Points on a hilly landscape, in no order, each with its height.
From any point a ball rolls to the lowest of the 2 points nearest to it. It stops when none of these is lower. Distance is the straight distance between rows; heights are no part of it.
bimiz: [ 13 -13  23   8  -8 -20   8  46  29  -1   4 -12  -5  -3  23   1  -1  17
   1 -10  -3 -24]  (h 53.6)
pas: [-19  13  -7   4  19  10  -5  20 -19  10  -4  26  17   3 -30   4 -26   3
  14   0   1  -9]  (h 28.6)
der: [-21  -7   6   8   2   2  -6  23   8 -10  -1  -1  -1  13   5  -1  -3   3
   8  -9  -5 -23]  (h 40.4)
somag: [  5   9  -1   0   1  -7  -9  -9 -11  29  -1   9 -15 -18 -11   1  -5 -28
  19  15  -2  28]  (h 70.6)
tedan: [  8   8  -8 -18   8  16   1  -5 -33  18  -8  24  13  -1 -19   9 -25  20
  -9   8   5   3]  (h 69.9)
vudi: [  2   5   7   7   1  -9 -18   2   1  20   5  -5 -22 -10   0  -7   4 -35
  24  10  -5  17]  (h 73.7)
vovil: [ -9   0  12  11  -5  -5   7  18  13 -26   7  -5   4  17  18   1  -4  10
   2  -9  -3 -28]  (h 45.0)
zuve: [ -2   6 -14 -17  -1  17   3 -28  -4 -19  -7   9  21   4  -2   1  -6  14
 -18 -10   6  -2]  (h 67.8)
sove: [-12  -9 -16  -9   0   2   6   8  -3  -6 -17  12  14  16 -18   4   2  11
  -5  -5  -4  -2]  (h 54.6)
Tuka: [  1  11   9   6  19  -8  -6  13  10  22  -6  -2 -15 -23  10 -15  -3 -28
  15  17 -10  -4]  (h 40.8)
pake: [-13 -17  -9   7  -1  -8  16   6  -7 -17 -18   8   8   9 -14   3   2   6
  -3   7  -3  -5]  (h 50.8)
fivef: [  9   1  13  21 -13  -7  -2  17  20   9  10 -30 -11   7  25 -16   9  -1
   3  -3   7 -13]  (h 18.5)
Ral: [  0  -9   3  -1   6  -5  -8  -5  -2  -1  10   1 -15  -8   3  -8   6  -3
  -1   9  -5   2]  (h 37.7)
kat: [ 11  -7 -21 -14  -9  12   2 -18 -34  11 -25   2   6  -4 -29   8  -6  14
 -17   0   2   9]  (h 78.1)
Lunov: [-28  12  -8   9  20  10  -4  17  -7   5  -5   6  11  10 -20   3 -13  -3
  15  -2  -5 -19]  (h 34.4)
kub: [  5  -3  22  10 -12 -13   7  26  18 -16   8 -14   0   9  30   6  -8  20
  -1  -5  -3 -29]  (h 49.2)
mavud: [ 10   3  15   5  -2   4 -17  10  17  25   7  -8 -11  -7  13 -16   8 -10
   2 -11  -1   7]  (h 36.2)
kazi: [ -3   0   5  -9  12   1 -18  37  22  22 -12   7   3  -4   5  -2   4  -7
   7 -10  -8  -2]  (h 47.1)
Luso: [  7  -6  -1  -1 -32  13  -5 -17   1  -9   8 -16  -4  17   2  11  11  -6
  -6 -25  11  18]  (h 26.2)
favum: [ -9  -3  -8   1  12   6  12 -16 -22 -23  -7   5  -6   2 -17  -9   1  -4
  -1  17   2 -17]  (h 72.0)
moga: [ 19  -3  13  -1  -8 -10  -3  15  35   9  11 -16   0  -1  27  -3  13   6
  -7 -15  -8  -2]  (h 57.2)
loga: [  4  18 -10 -11  17  16   6  -9 -29   8  -3  30  19  -7 -24   9 -30  24
  -9   2   5  -9]  (h 67.4)
Sug: [-15  -6  21  15  18   6  -1  24  16 -11  -3   6  10  -7  -2 -10  -1   1
  18   6   5 -16]  (h 32.5)
vasem: [  3 -22  -6  -3 -17 -10   5   1   3  -6  -1  -3  -9  10  -2   6  15   6
 -10  -9  -3  15]  (h 59.8)
gim: [  3  -7  -5  -3 -24  17 -14 -14 -13   5   9  -9  -3   9 -10  14   6 -15
   2 -15   6  22]  (h 26.8)
lem: [-15  -5   2  10  -6  -8  -4  25  13   2  -3 -13  -7  14  10   0   4  -1
   6  -5  -5 -12]  (h 44.3)
Filem: [ 11  -2 -13   0 -11  -2  -6  -7 -17  22  -6   3  -3  -5 -19   5   3 -15
  -1   1   2  38]  (h 66.2)
zufe: [ 13  -8   7  -1 -32  -5   5   6  19  -2  19 -11 -11  21  10   3  21   3
  -8 -24  12   7]  (h 20.6)
zilum: [ 11  -5  12   8 -12  -5  -2  -6  10  -4  22 -17 -19  -6  23  -3  13  -5
   0  -7   1   6]  (h 28.4)
zev: [ -3   5  -9 -16   3  23  -1 -24 -14  -1  -8  10  24  -2  -8   8 -17  20
 -11  -4   7   1]  (h 64.5)
bif: [  0  -4  17  18  13  -8  -1  28  18   1  -2  -8  -7  -8  16 -17   3  -1
   7   5  -1 -29]  (h 31.3)
Vab: [-11  -4   2  -3  -7   5  -4   9  18   5  -3  -3  15  16   6  10   8   5
   2  -8   3  14]  (h 51.0)
kavik: [-14  25  -5   4  33  16  -2  -5  -3  -1   9  15  14  -8 -12  -8 -16   6
  -1  -8  -9 -24]  (h 52.2)
Zopir: [  1 -16 -11 -13  -6  -1   1   4   3   1 -13   8  -2  15  -9   2  15  11
 -12  -8  -2   6]  (h 57.5)
rifom: [ -7  16   3   4  28  -1  -9   3   3  17   4   2  -2 -20   0 -14 -10 -16
  14  20 -11  -7]  (h 45.4)
pobup: [-13  -8  16   5  19   6 -11  21  11 -10  -5  21  20  -4  -8  -8  -3   3
  11  -5   5 -13]  (h 25.1)
mon: [  4  -4  12  18  -6 -14  -3   4   1   9  11 -15 -30  -4   0 -10  12 -29
  22  15   2  11]  (h 76.3)
duza: [ -6   1   1  -5  12   6  -7   0  10   5   1  15   6   2   6 -11   3   7
 -14  -8  -9  -2]  (h 46.1)
Lik: [  0   7   1   0 -14  -1  -8   0  16  15   6  -6   7  12   3   3  12  -5
  -2 -11   2  25]  (h 54.3)
kef: [  0  -9  10  -3   9  -4 -17  17  13  12 -10  15  -4 -16   7  -8   4 -10
  10   0  -8   4]  (h 42.6)
funu: [ -4  -8  -3   1  -4   7  -3 -19 -15   3   2  -7  -7  -3  -8   4   7 -14
   9  16   8  20]  (h 28.9)
maf: [ -3  18 -18  -5  21  21  11 -18 -33  -6  -6  19  18  -4 -28   7 -30  11
  -6   3   5 -15]  (h 64.9)
Mamel: [  7  -2   9   9 -24  -5  -9  18  20  15   8 -15  -2  10   1   7  12 -17
   6 -23   9  27]  (h 56.8)
baz: [-11  -5  -4 -15  -6  15  -3  -5   8   6 -11   3  27  13  -6  17  -7   8
   0  -8  -1  14]  (h 55.7)
Nuge: [ -7   8 -12  -9  -1  18 -12 -15  -8   8  -6   6  14   4  -1  17 -10   8
  -4  -4   1  12]  (h 60.1)
kip: [ 11  -6  -4  -5 -22 -16  27 -20  -3 -33   5  -6  -3   5  19   4   6  26
 -19  -1  13   0]  (h 82.7)
Vok: [  9   1  18  17 -12  -8  -1   4  19  -2  21 -27 -12  -1  34  -4   2   3
   3  -4   3  -4]  (h 23.5)
zoko: [  2   6   3   8  -5 -11  17 -24   0 -28  18 -15  -7   4  24   4   0  10
  -3  11   6  -6]  (h 27.4)
domi: [ 14  -9  10   3  -2  -4 -11   3  10   9   8   0 -18  -5  11 -12  15  -4
   1  -7   2   6]  (h 33.0)
lozad: [ -9  -5   4  -9  14  17  -4  -1   2 -16  -7  21  18   0  -9  -2  -7   9
   1  -9   9 -11]  (h 14.7)
Tapab: [-11 -17  17  18   6 -11   4  22  12 -14  -7  -1  10   1   4  -6   7   5
  15   7   9  -7]  (h 39.6)
vunot: [ -2   1  -3  -2   9  -3  17 -27   1 -33   0   3  14  -4   9   7   1   8
 -10   7   0  -1]  (h 73.5)
Vub: [ -5   6  -3  -6  15   6  -5 -18  -3  -1   8  11  -7  -5   5  -7  -5   2
  -2   4  -9  -1]  (h 42.3)
dis: [ -3   6 -22  -3   1  12   8 -20 -29   2 -15   2  10   3 -35   1 -12   1
  -4  20   6  -2]  (h 84.0)
fizup: [ 11  10 -16 -14  13  -1   0 -24 -32   5   4  13  -5 -17 -12   5  -7   3
 -11  10  -8  12]  (h 55.3)
vusi: [  2  20  -9  -3  23  -5  -8  -3  -9  23   5  16  -8 -13  -7 -11 -11  -9
   5  18 -12   1]  (h 49.4)
paz: [  3 -17  -4   0 -24  -4  12 -18 -14 -19  -1 -11 -15   8  -4  -1  13   0
  -5   8  13   5]  (h 65.6)
Puli: [ -2   0  21  19  11  -9   8  11  15 -13  11 -10  -2  -4  21 -12  -1   4
   7  12   0 -24]  (h 25.8)
tozed: [  8  19 -12 -13  16  -4  -3 -11 -24  25   4  23  -5 -17  -9  -5 -13  -2
  -3  12 -10  15]  (h 52.1)
tuze: [ 14   7   4   6   7  -4  -9  37  35  30 -10 -25  -8  -3  21  -6   7 -20
   0 -13 -10 -13]  (h 52.9)
Gepe: [  6 -22   5   1 -19 -12   4   6  -2  -9  -3  -3 -15   8   2  -4  15  -1
   1   5   5   8]  (h 62.3)
voz: [ -2   9  -9 -16  10   7   7 -32  -7 -27   1  10  16  -9   5   7  -1  11
 -17  -4  -2   0]  (h 70.4)
zus: [ -1   3  17  12   2  -8  14  -6  14 -16  19  -9   1  -6  23  -4   0   8
   1  12   1 -12]  (h 19.4)
matol: [ 15  -9 -15  -6 -12  -8   3 -11 -14   4  -5  -2 -13  -4 -14  11  12 -15
  -3  -1  -8  35]  (h 64.1)
Devus: [ -3  -1   3   3 -13   5 -14  -6 -10   6   8 -10 -11   1  -4   5   2 -16
  10  -3   6  18]  (h 21.8)
Zot: [  6  -9  -7 -10 -12 -13   0   0   0   5   1   4 -12   3   1   7  15 -11
  -5  -7 -13  26]  (h 62.2)
Bazen: [-10 -13   8  14   2 -15  22  10   3 -20 -11   2   6   3  -1   2   4   2
   9  17   1  -4]  (h 45.7)
pes: [ 14   1   9  -2   2   0 -10  26  39  22  -1 -22   2  -5  23  -7  11  -5
 -11 -24 -11  -9]  (h 55.0)
Mov: [ -1   8   1   2  15  -3 -16  42  25  29 -17  -4  -2  -9  13  -8   1 -18
   4 -16 -14 -17]  (h 50.3)
gebe: [  1   1   7  21 -23  -6  -3  15  14  11  14 -26 -12  18  11 -10  10 -12
   9  -3  11   1]  (h 13.7)
manar: [ -4  18   0  -1   2  -2   4 -34  -1 -15  17 -12  -8  -1  18   4   3   0
  -6   8  -2  -1]  (h 33.3)
vafek: [  3  16 -13 -14  21  20   9 -32 -38 -12  -8  13  14 -15 -29  10 -21   5
  -8  17  -2 -11]  (h 62.1)
Nim: [  9   0 -16 -19  -2  21   2 -18 -43  11 -19  12  20  -9 -25  16 -22  23
 -17   1  10  -4]  (h 74.1)
nomok: [  8  -3  -8 -10 -18  -7  12 -22   0 -22   2   1   0   6   9  -2  16  19
 -24  -8  10   8]  (h 84.7)
Nonu: [ 12  -1   6  16 -33  -7  -1  11  12   4  25 -24 -22  17   8  -4  17 -10
   1 -22   6   9]  (h 17.7)
Lide: [-10  -7  -5  -2 -10 -11   3  20  20   7  -4  -7   2  16   8   8   9   4
   3  -8  -3   2]  (h 47.6)
sikod: [ 11   6  -9  -5  -6  -9 -10   4 -11  39  -7  13  -4 -12 -12  -1  -6 -19
  15   4   3  35]  (h 68.4)
faz: [-28   5   3   9  12   9  -5  13  -1 -14  -3   3   8  12  -7   8 -10  -6
  10  -1  -7 -26]  (h 39.5)
peg: [  4  -7 -19  -3  -9   6   5 -19 -29   4 -22  -4   8  -1 -29   4  -4   0
  -5  12  12  13]  (h 81.1)
bon: [ -9   0  -6  -2  18   6   2  -8 -22  -9  -6  10 -12  -6 -29  -4  -7  -9
  11  27  -8 -15]  (h 74.6)
dal: [ 14 -10   3  -8 -35  -2   6 -14   4 -17  15 -11 -12  19  15   8  12   8
 -12 -24  12   9]  (h 23.3)
posi: [ -1  -5   9  14  14 -11  -6  17  17   6  -1  -6 -14 -11  12 -17   2 -16
  14  12  -6 -14]  (h 36.0)
detut: [ -7   4  -1   2   8   4   1 -28 -11  -1   4 -13  -5  -2  -9  -3  -2 -14
  14  25   5   5]  (h 36.3)
ludu: [-10  15  -4  -2  23   4  -4   4  12   9   7  17  15  -6  -4 -11  -6   5
  -7  -5 -14 -16]  (h 49.3)
pir: [  8   0  10   0   4  -2 -21  17  10  30  -7   4  -4 -19   5 -13   2 -14
  13   1   0  14]  (h 40.3)
Rovu: [  9  -8   0  -3 -23 -12  33 -25 -11 -44  -7  -7   7  -1  14  10   1  18
 -12   9  14  -6]  (h 80.2)
Gero: [ -2   2  -5   0  -4  -5  36 -28  -1 -47  -8   0  22   1  10   7  -3  16
 -14   4  10  -7]  (h 76.9)
mora: [ -1  -4  -8   2  -2  -7  12 -22 -20 -24   6 -10 -16   5  -6  -2   5   2
  -1  19   3  -7]  (h 69.0)
lodar: [-12  10  -2  -8  14  14  -9  25  -8  11  -7  31  26   5 -22  12 -24  14
   5  -8  -2 -10]  (h 22.7)
terak: [ 14  -4   9 -14  -6  -8  -6   7  28   0  10   0  -4   6  17   7  13  11
 -11 -20 -12   8]  (h 59.4)
liv: [  1   8 -17 -18  21   9   9 -22 -36  -6  -3   6   2 -19 -24  15 -11   1
 -11  16  -9  -2]  (h 58.9)

For each start below, name the point where the ball stops.
dis -> zus
zuve -> lodar
matol -> lozad
Lik -> lodar
kub -> lodar
peg -> zus
favum -> lozad
liv -> zus
